Each row is a point on a landscape with many valleys, with its height.
A ball rolls from a point to the lowest of its 4 nearest points, and stops where none of them is lower. Distance is the straight distance between rows; heights are no part of it.
zan (h 575): 97; 158; 131; 150; 130; 132; 120; 147
Mepos (h 278): 122; 93; 106; 137; 138; 127; 156; 151
kovo (h 350): 167; 111; 133; 114; 119; 137; 116; 131
lin (h 359): 124; 147; 145; 123; 139; 119; 108; 126
liri (h 114): 116; 131; 137; 110; 137; 100; 115; 111
kelu (h 422): 99; 114; 104; 142; 123; 126; 138; 127
Buzo (h 485): 122; 112; 117; 135; 94; 142; 136; 141
vuga (h 407): 88; 134; 122; 132; 119; 123; 127; 118
bar (h 430): 137; 113; 125; 127; 98; 139; 125; 135
fupok (h 654): 147; 122; 132; 133; 111; 169; 119; 148
mileg (h 356): 112; 111; 110; 132; 151; 111; 146; 128
Zirar (h 140): 137; 171; 143; 127; 160; 124; 114; 115
gov (h 228): 149; 100; 116; 133; 145; 116; 154; 128
Difo (h 71): 153; 97; 119; 134; 105; 133; 144; 134
Mor (h 21): 143; 124; 151; 104; 138; 108; 113; 114
konu (h 240): 143; 167; 137; 130; 142; 136; 130; 117
ber (h 426): 121; 56; 133; 124; 144; 106; 138; 130
lizud (h 186): 153; 94; 122; 133; 131; 127; 155; 128
zezol (h 396): 99; 124; 109; 139; 105; 136; 137; 132
sabu (h 330): 106; 111; 95; 142; 116; 139; 152; 146
zofa (h 801): 135; 171; 120; 144; 116; 151; 139; 126
rumo (h 277): 141; 140; 143; 125; 136; 136; 111; 128
zisem (h 585): 65; 152; 129; 146; 118; 123; 124; 120
momi (h 136): 153; 138; 150; 112; 150; 126; 114; 117
tukad (h 540): 107; 142; 134; 137; 124; 140; 114; 143
Muno (h 241): 156; 104; 126; 113; 121; 116; 142; 122
lib (h 180): 117; 131; 124; 113; 148; 92; 125; 97
bizil (h 318): 123; 168; 140; 131; 144; 132; 113; 131
pono (h 687): 133; 149; 132; 153; 123; 161; 125; 143
mevor (h 354): 166; 101; 131; 109; 103; 137; 125; 135
neser (h 578): 143; 134; 130; 136; 118; 163; 126; 141
gup (h 211): 119; 122; 117; 114; 134; 107; 134; 108
redev (h 62): 153; 149; 147; 124; 161; 124; 114; 113
siz (h 454): 118; 117; 114; 133; 103; 135; 136; 135
Lati (h 276): 169; 103; 137; 110; 116; 116; 127; 125
voke (h 263): 135; 108; 110; 128; 134; 111; 147; 126
Basa (h 74): 99; 139; 115; 123; 139; 112; 128; 108
let (h 388): 147; 121; 134; 118; 128; 142; 114; 131
geto (h 195): 141; 107; 109; 132; 122; 126; 155; 130
rig (h 129): 138; 151; 139; 131; 141; 144; 120; 127
Birik (h 523): 115; 122; 127; 143; 93; 150; 127; 149
bubiv (h 456): 89; 159; 150; 131; 145; 113; 110; 125
Dekir (h 370): 132; 179; 122; 133; 140; 131; 124; 125
san (h 264): 105; 126; 110; 119; 146; 99; 137; 113
dato (h 302): 156; 105; 126; 124; 95; 146; 127; 142
Ruve (h 429): 108; 150; 141; 131; 136; 126; 114; 136
sibof (h 505): 122; 118; 124; 124; 110; 124; 133; 128
zet (h 471): 135; 120; 133; 121; 109; 134; 122; 132
zoni (h 389): 116; 149; 156; 121; 155; 104; 107; 118
mezis (h 381): 95; 138; 140; 121; 126; 122; 119; 118
guf (h 298): 131; 106; 116; 126; 157; 104; 141; 124
kuzo (h 591): 139; 111; 119; 139; 80; 168; 134; 156
mes (h 116): 148; 166; 147; 117; 166; 120; 109; 108

Call two points neighbours if one is among the 4 nearest of the other. Go from one point of each pair to the other, from neighbour to neighbour, staying as low as possible. Name the highest point that can't be avoided.
Basa / redev: lib
rig / redev: konu
redev / Mor: momi

Where does a ball stop that starts at each point below?
zoni: Mor
bubiv: rig
let: rig
zisem: Basa
Ruve: rig
siz: Difo
Birik: Difo
